Each row is a point on a tangle of strands that fork, close into loops and nearly touch. The rows are in no order.
Points whose rows are less than 37.9 apart are linked; no others are. Some points are linked to none.
(399): [ 19   0   5 -25  -9  14  21 -10   3 -10 -18   4  14  -7  -3  -9  -5   0
 -22  -2 -10]
(595): [ -3  -1 -20 -11  -1  14  -2  10  -3 -12   0 -26 -16  10  13 -10   8  -7
 -11  -3   8]
(411): [ -2  18  -2   2  -9   2  -5   6  -3  -2   9  -3  -5  -1  -5 -16 -12  -6
  -7   8   8]
(579): [ 2 -7 -8 -8 -1 10 -5  2 -2 -6 13  5 -4 16  0  0 -5 -8 -8  0  7]
(1042): [  3  -1  -6  17  -1   9 -17   5  -3  16  -3  -5   2  -6   7  12   2  12
  12  30  -7]
(416): [  5  20  18 -17   5  -8   0  19  -5  14   5 -19   2  12  10 -12  -7   0
  14   1   3]
(485): [ -6  17  -6  -2  19  -4   3  15   6  20  11   1   8  16  12  -8 -10   9
  30   4   0]
(706): [ -1  -1  -1  18  20   2  -7  15   7  22  13   0 -10 -13 -10 -12 -18   0
   8  -3  -9]
(325): [  0   8  -1   8  -9  -1   0  11  -5   9  15 -20 -20 -12  -2   3  -3   1
  13   2   6]
(118): [ -8  14   0 -12 -10   2 -17  10  13  -1   2 -16   5  -2   7 -17   3 -10
 -14   6 -10]
(852): [  5   6  15   2  -2 -21  -2   9   5   5   3   3   2  -1 -16 -13 -23   1
  -4   1  -4]
(918): [  8  -2 -11  10 -12  -7  -3   1   5  -6  -8 -16  -2 -18  -9 -11  -6   3
 -27  -5   8]
(741): [ 19 -13  -9 -18   3   8   5  10  -8  -3   9  -5   1  -7  -1   0  -3   7
 -22  -1  14]
(823): [ -9   9  16   5  -8  -3  10  -4  -3  -8  17   4  -3  14 -14   7  -4   6
   5  -3 -16]
(439): [-12  -2   9  11   2 -11   4  -1   6  -5   6  16  -7  19 -19  -3  -8  -4
   5 -15 -19]
(920): [ -5   3  20   8  16   8  -8   7 -11 -12  -9  20  -4   6   4  14  16  -4
  27   0 -15]
(512): [  4   6  13   5 -18 -13   7 -14  -9  -6   8   2   7   0   1  25   9  12
  10   4  -1]
(885): [ 20   2   1 -24  -6  21   3  -6  13   4 -18   0   8  -2  10 -14  -8  -5
 -18 -10 -17]
(922): [-11  -1   7  14   3  -3   1 -16   1   6 -13  12  16 -10   9  24  19  12
  18  22   2]
(1029): [ -4   7 -18 -11   5  -3 -11  11   4   7  19  -5  -9   3  10  -4   2  -8
  22  -5   1]
(374): [  1  11  -2  -7 -15   6 -10   9   4 -10  -5 -18   6  -6   5 -12   7  -6
 -25  16   5]
(36): [  3  -4   0  12  -7 -12   2   6   4  10  -4   2 -19 -15 -15 -16 -12  -8
 -10  -5  12]
(509): [  4  15   6   7  15   7  -8  16 -12  18  -4   3   1  11  18   7   2   2
  37   3  -5]
(901): [  0   8   0  -4  -9  -6  -6   3  -8  -8 -15 -10   7  -4   1   1   9   0
 -18  24  17]
(667): [ -6 -23   5  18  -1   6  15 -18  -3   3   6   4  -2  -2  -6  16  -3  25
  -9  -3 -17]
(876): [-19  -8  12  13   7  14  -4  -4 -14  -9   7   7  -1  17   7  22  16   6
   9   3 -15]
(967): [  8 -11 -16 -13   0  10  -3   9   1  -7   6 -14 -12   2   2 -14  -9  -7
 -16  -2  11]
(180): [  0   2  -3   5  10   7 -13  16   7  21  17   3   0  -3   3  -3 -13   4
  15  10 -12]
(119): [ -3  -4 -22   2   6   8 -15   7  11  20  17  -1  -9  -8   4  -3  -7  -4
  22  -5  -9]
(8): [ -4  16   5  -2   1   5  -9   7  -4 -21 -13   4   0  15   6  -1  14 -12
   1   4   0]
(793): [  4  13   0  21  13   4 -15  18  -8  -9 -13  -7 -16 -18   0   3  18  -8
  14   1   9]
(1035): [ 12   3 -10  -3 -12  -8  -1  -8   4  -9 -10 -18   8  -5  -4  -2   2   9
 -23   8  24]
(1020): [  2  10 -14   6   1  -9  -3 -17   3  11   9   8  14 -22   5  11  13   6
  19  15  19]
(732): [-16 -10   8   1   5   3  14 -12 -24 -16  11  -1   3  -1  -3  10  11  19
 -23  -8   2]
(739): [-10  10 -18 -13  -7   1 -13   3  12 -10   5 -10   2  12   2 -17  -1 -13
 -10  -7  -2]
(1046): [ -4  20   4   0 -15   1   0   0  -3 -11   9   3  11  16  -4  -2  -2  -4
   6  -8 -15]
(720): [ -5  10  18  10 -11 -11  14  -7  -5 -12  13 -11  -4   4  -7  13  13  15
   0  -1 -10]
(14): [  9   9   0   8   3  -4  -3   6  -7  -1  -2   2  -8 -18   7  10  17   0
  13  23  18]
(108): [  6  -6  -3  13  -9   0  -6  -5   3  18   5   6   5 -18   3   8  -8  14
   9  25   1]
(790): [  9  22   1  12   3   5 -18  11 -10 -20 -18   6  -8   0  -1   2  16 -11
   3   5   7]
(814): [ -2 -32   5   1  12  -7  17 -22  -4  -1   2   5  -3  -5  -5  15   3  24
 -13 -17  -6]
(156): [  4  -1   6 -14 -13   1  13 -11 -12 -15  -2   2  13   3   6  12  10   2
 -10  -1  14]
(858): [  3  12  -7   8  -5  -7 -11  10  15  -2   5   4   5  10  -7 -19 -13 -14
   1 -14 -16]
(854): [-11  -7  11  16  -1   9   4 -12  -9   1   1  11   5   1   6  26  12  13
   4  15  -5]
(974): [ -2  18 -17  -3  -4  -4 -15   0   6  -7  16   5   9  15  -3  -7  -3  -8
   8 -13  -8]
(353): [ -2 -21   8  -1   8   2  25  -4  -6 -17 -10  -4 -14  10  -5  -9  -1   0
 -18 -30 -17]
(788): [ -7  20   4 -12  -1  -4  -1  17   2  12   1 -28  -5   2   8 -23 -14   0
  12  -8   0]
(695): [ -3   3   9 -11 -14  14  28 -16 -11 -19 -15 -10   5  -4   5  -7   4  13
 -21 -12 -11]
(609): [ 16 -21   8   0   0  -4  -4  -4   7  -4   3  18  -2   6 -11   5  -6  -5
  -5 -12 -11]
(401): [-13  14  -9  -6   9  -7   0  15  -2  10   8 -20 -16   1  11  -4   3  -2
  29 -10   8]
(800): [ -9   4  -9  -7   4   8 -10   8  -4 -14   0  -2  -1  29  12  -1  10 -14
  -4   6   6]
(322): [  8   8  -7   1  -8   3  -9   7 -10  -1   6 -10 -16  -3  10   3  13  -4
   7  10  10]
(444): [ -5   3   0  -4   2  -5  -5   5  23   8 -22   0  -2   1   2 -30 -10 -21
   0  -9 -16]
(397): [-14  -3  -7   3   4   6   0 -26   7   1  -2  11  22  -1   7  20  20  12
  21   8  10]
(539): [ -1  10   2   9  17   4  -4  23  -6  10  -2 -27 -13  -1  15   1   8   3
  36  -1   3]
(306): [ -1  -8  -8 -18  15   2  24 -24 -14  -7   0  -2  19  -4   0  25   9  16
   3  -9  18]
(886): [  7 -26  -4   9   7  -3   6 -24   8  10  -9  17  18  -6  -5  15  -7   9
  -8 -12   3]
(225): [-12 -16  10   0   2   1  18 -16 -10 -11   9  16   7   4 -16  15  -5  13
 -20  -5   5]
(994): [ -7   3  -6  -8  -9   5  -8   4  19   3  -5 -24  -5 -10   4 -26  -8 -10
 -18  -7 -17]
(874): [  5   3 -16   0   2   1   5 -25  -4   1   5  11  15  -4   2  18  16   9
  13   7  21]
(60): [-10  13   3  19  23  14  -6  25  -4   4   0 -14 -22 -11  -1  -3  19  -2
  18  11   1]
(536): [ -5  14  22   0   2   0  -6  10 -16  -9   4   5   7  11   8  17  10  -5
  22   3  -6]
(563): [ -8   7 -17 -11  -6   5  -2 -10  24   8 -18   6   4  10   6 -26  -9 -14
  -6 -12 -23]
(332): [ 10   9  11  12  22   6 -10  22  -8  16 -14  -8  -7  -9  13   0   2   0
  32   7  -1]
(758): [ 18 -22   3  11   1 -12 -17   2   9  15  -1   9  -3  -8  -5   6  -7  -3
  -4  -7  -6]
(653): [-15   6  -4   1  -4 -16   1   1  12  -8  -3  14  12  19 -13 -14 -10 -11
   5 -25 -18]
(612): [  6 -18 -24 -14  11   3   4 -16   0  10   3   4   5 -18   6   5  -1   9
  -4   1  31]
(141): [-13   8 -22 -24 -12  -9   6  -8  21  -4  -8  10   7  10  11 -17 -10  -7
  -1 -13 -11]
(598): [  3  -5   3   7  -7  -3  11  10   3  11   7 -12 -27 -20 -15  -9 -13  -5
   9  -9   5]
(669): [ -6  -6   5   6   5   8 -13  12  -7   1  -6  17 -11   6   8   9  12  -6
   6  24   6]
(289): [  5  -5 -11 -13  -8  -6   2 -11  -3  -2   4   5   2 -17  -1  -2  -6  -1
  -9  -1  28]
(923): [ 10 -10 -10  10   6 -17   4  -2  12  -5 -16 -10  -1 -20 -15 -14   5  -2
 -28 -10  19]
(63): [  5 -19  -1  18  -2  10   4 -19   0   5   0  22   6  -4  -6  13 -10  12
  -5  -2 -10]
(891): [-17   9  -3  -6  11  -3   0   8   4   6  17   9   4  22   4   3  -9   1
  22   5  -7]
(1006): [  0  -2   1  12   1  -9  -2  10   4   3 -12   3 -15   1 -13 -27  -6 -25
  -6  -4   2]
(603): [  0   4   9  -5 -11  -6  -6  -1   0  -9   2  -2   8   9  -9   7  -1   6
 -18  22   5]
(549): [-24   2   8   8   7   9  -3   7  -8   9  10   9   2  20   4  18  -1   1
  18  12 -11]
(951): [  5 -10  10   2 -13   5  -4  -7  -2  14  16  13   0  -4   1  17  -8   1
  10   2  -8]
(933): [ -1  12  20 -10   1 -10  -5  13  -9  12  11  -4   5  14   5   8 -16  -1
  14   2  -5]
(282): [ 17 -11  -2  -2   5 -12   7  -9   1  -2 -17   4   6  -7 -16  -8 -10  -1
 -22  -7  17]
(110): [ -3  -4   7 -16   1   1  22 -13 -20 -20  -1  -5  16  -3   1  12   7  15
 -23 -13   6]
(548): [  3  -1  12  -6 -19 -17  -2  -3  10  -5   1   3   1   5 -12   0 -13   0
 -12   8  -3]
(744): [ -1  -6   9  -3  -3  -5   7   2  16  -3 -19  10   1  16  -5 -27   1 -20
  -7  -8 -17]
(893): [  9  -6  -2 -15  -9  17  -4  -1  17   1 -16 -12  -1   1   7 -26  -8  -9
 -27  -4 -10]
(764): [ 13 -17 -12  -2   5  18  -1   1  -2   5  10  -3  -6 -10   8  10   4   6
 -12  14  12]
(556): [  3   1  12 -17 -20  13  16 -12   1 -10  -7   0   8   3   7  -4   4  -3
 -19  -7 -18]
(202): [  1 -33  13   7   7  -4  22 -10 -11  -6  -5   5 -11   5 -13   8   1   9
 -16 -18 -14]
(908): [  7 -10 -14 -10   9   6  15 -25  -6  -2   4  14  19 -12  -1  14   4   6
  -2  -7  21]
(926): [  0   2  -1 -22 -16  -8  17 -14  -2 -12  -5   9   4 -10   2  -4  -1  -7
 -16   3  20]
(492): [  7   6  10   0  -7  -9  -9   4 -10  -6   2   2  13   0   9  23  13  -2
   9  12   2]
(585): [  0   6   2  -2  -4 -10  -3  17   6  10   9 -20 -21  -6  -9 -21 -18  -5
  12 -12  -2]
(958): [ 14 -24 -12  10  14 -11   0 -17   9   8 -14  13   3 -11  -8   2  -3  -2
 -10  -3  19]
(321): [-12   6   1  12  18  13 -15  17  -8   7  -1   0 -11  -5   7   3  11  -7
  16  24   5]
(590): [  7 -12  10   9   3  -9   8  -1   6  -9  -6  16  -4  19 -16  -7   4 -13
  -7  -9 -16]
(99): [  4 -16   2  12  -3 -13  -9  -9   9  20  -2   8   2 -15  -8  11 -14   7
   1   8   5]

A tip is a point with one link. Name the tips that can be reached along the links from each point below, in the order of the rows.
(180): (706), (509)
(800): (595), (669), (764)
(397): (485), (1020), (306), (225)
(788): (14), (1006), (933)

A piece is all that can be reached along the links. How many separate loops has the piece of each point below (a circle has one, a figure eight two, a Y none), and how many tips (points with one link)?
(512): loops 1, tips 6
(322): loops 0, tips 3
(874): loops 0, tips 4
(800): loops 0, tips 3
(706): loops 0, tips 2

Name the points in between on the shortest way along the links from the first point to the second, in order.
(994), (63): (118), (374), (901), (1035), (918), (923), (282), (958), (886)
(399), (720): (885), (893), (994), (118), (739), (974), (1046), (823)
(549), (110): (876), (854), (922), (397), (874), (908), (612), (289), (926), (156)
(492), (1042): (512), (720), (823), (439), (590), (609), (758), (99), (108)
(669), (764): (321), (60), (793), (790), (8), (800), (579), (967), (741)
